Each row is a point on a landscape with many valleys, with its height.
From any point a ball rolls to the lowest of the 4 points nearest to it. It stops when none of these is lower. Distance is the straight distance between rows; heights are no part of it.
j366 height 37.1: 26 0 6 -17 10 -18 19 0 16 -8
j841 height 45.6: -24 -6 7 7 -10 9 2 2 -19 -5
j701 height 45.2: 2 -8 -3 1 -8 6 2 6 4 -14
j717 height 23.4: 8 -7 -27 8 -4 -10 -11 26 42 12
j829 height 50.7: -24 -18 25 -1 -3 13 1 6 -35 6
j972 height 44.1: -12 28 -20 7 11 7 -12 -41 -25 4
j539 height 70.0: -16 32 -5 3 20 7 -14 -33 -39 10
j896 height 36.7: 14 -17 -4 1 -5 -9 -4 27 40 11
j888 height 43.3: -36 -20 -1 17 -20 24 -19 24 -2 8
j870 height 49.2: -32 -24 34 0 -7 20 -4 14 -31 9
j463 height 54.7: -20 7 28 2 16 6 -1 -10 -51 10
j935 height 21.7: 4 -30 31 -4 -12 21 -1 31 3 -3
j169 height 11.6: -15 23 19 -4 20 2 2 -25 -54 6
j85 height 37.2: -14 -8 -6 8 -15 8 -10 17 10 -8
j430 height 14.0: 20 6 -34 5 -1 -12 -4 7 42 8
j642 height 48.9: -24 33 -23 16 13 13 -30 -18 -23 19
j500 height 78.1: 21 -35 30 -10 -6 13 4 31 32 17
j91 height 43.2: 33 14 -3 -11 8 -18 19 -15 9 -15
j125 height 84.2: 19 -23 25 -15 4 -6 9 21 19 4
j254 height 52.5: 16 -29 11 -3 -3 -2 -1 33 42 16
j761 height 41.4: -21 -9 3 10 -12 3 -8 10 -7 -6
j711 height 32.5: 7 18 -33 7 -2 3 -9 -14 13 -14
j794 height 43.9: 22 19 -7 -15 8 -11 13 -27 -4 -24
j795 height 31.7: -14 -6 -25 14 -11 7 -15 19 22 -4
j705 height 41.3: -32 6 -13 14 -8 13 -9 3 -12 9
j859 height 52.4: 35 -4 23 -26 19 -20 27 -9 10 -13
j26 height 54.4: 25 7 10 -15 8 -11 23 -11 -5 -18
j267 height 74.9: 16 8 19 -24 8 -8 26 -26 -23 -24
j762 height 17.9: 29 18 -32 -1 8 -19 1 -8 33 2
j67 height 61.5: 24 -13 -8 -6 4 -25 6 4 40 16
j651 height 27.6: 44 21 -18 -13 14 -31 11 -22 25 1
j865 height 23.3: 1 10 -35 12 -10 -3 -13 9 24 -11
j883 height 57.2: 6 12 6 -7 -1 -2 11 -27 -19 -19
j812 height 39.4: 23 14 -21 -4 4 -9 11 -14 6 -19
j9 height 43.6: -31 1 7 14 -4 9 -10 0 -25 13
j464 height 37.0: -20 18 -20 17 -3 5 -13 -13 -14 7
j369 height 89.9: -7 8 15 -2 6 2 15 -22 -38 -7
j426 height 47.0: -33 -23 23 9 -10 23 -16 25 -24 15
j12 height 62.3: 45 8 8 -30 19 -34 31 -17 14 -5
j593 height 42.7: -16 -30 22 3 -23 19 -4 27 -1 -2
j664 height 74.4: 28 -28 26 -14 5 -14 14 8 34 18
j364 height 70.2: -2 7 22 -11 8 -7 14 -26 -44 -9
j525 height 47.5: 4 -17 -5 3 -10 8 -1 27 30 -3
j716 height 56.1: -12 -17 28 -4 -9 5 5 7 -16 -11
j324 height 22.1: 2 28 -29 1 1 0 -4 -38 -13 -11
j135 height 41.0: -23 17 -28 17 -11 13 -19 -9 -6 11
j157 height 27.5: 16 -5 3 -9 5 -13 13 8 19 -6
j932 height 15.3: -15 13 -6 11 -5 6 -2 -20 -26 -1
j307 height 6.7: 42 29 -37 -5 12 -19 1 -31 33 -5
j554 height 34.2: 30 8 -7 -9 11 -27 13 -8 23 2
j78 height 45.5: -18 -30 33 0 -15 29 -4 24 -13 3
j101 height 41.1: -31 -6 -16 16 -17 12 -15 16 -3 7
j990 height 42.6: -31 24 -27 20 4 15 -30 -2 -14 16
j484 height 50.8: 23 -21 7 -7 6 -10 5 22 35 17
j111 height 42.5: -48 5 -17 26 -10 14 -28 17 -8 19
j727 height 89.0: -6 -1 16 -8 -2 1 12 -11 -23 -20
j33 height 61.9: 9 -19 21 -10 -3 4 10 14 2 -10
j210 height 46.3: -30 8 10 12 7 10 -12 0 -38 8
j728 height 18.2: 14 3 -13 0 0 -9 0 12 32 -7

For each start below, name the point where the ball stops.
j870: j935
j642: j932
j135: j932
j157: j430
j67: j430
j705: j932
j990: j932

Call two points neighbours if one is among the 4 nearest of the other. Go from one point of each pair to the other, from neighbour to neighbour, staying as low as possible. Name the highest point that can't be avoided.
j307 / j169: j463
j932 / j430: j711
j307 / j430: j762

For each start below, name every point that the ball comes to, in order.
j554: j157, j728, j430
j896: j717, j430
j795: j865, j430
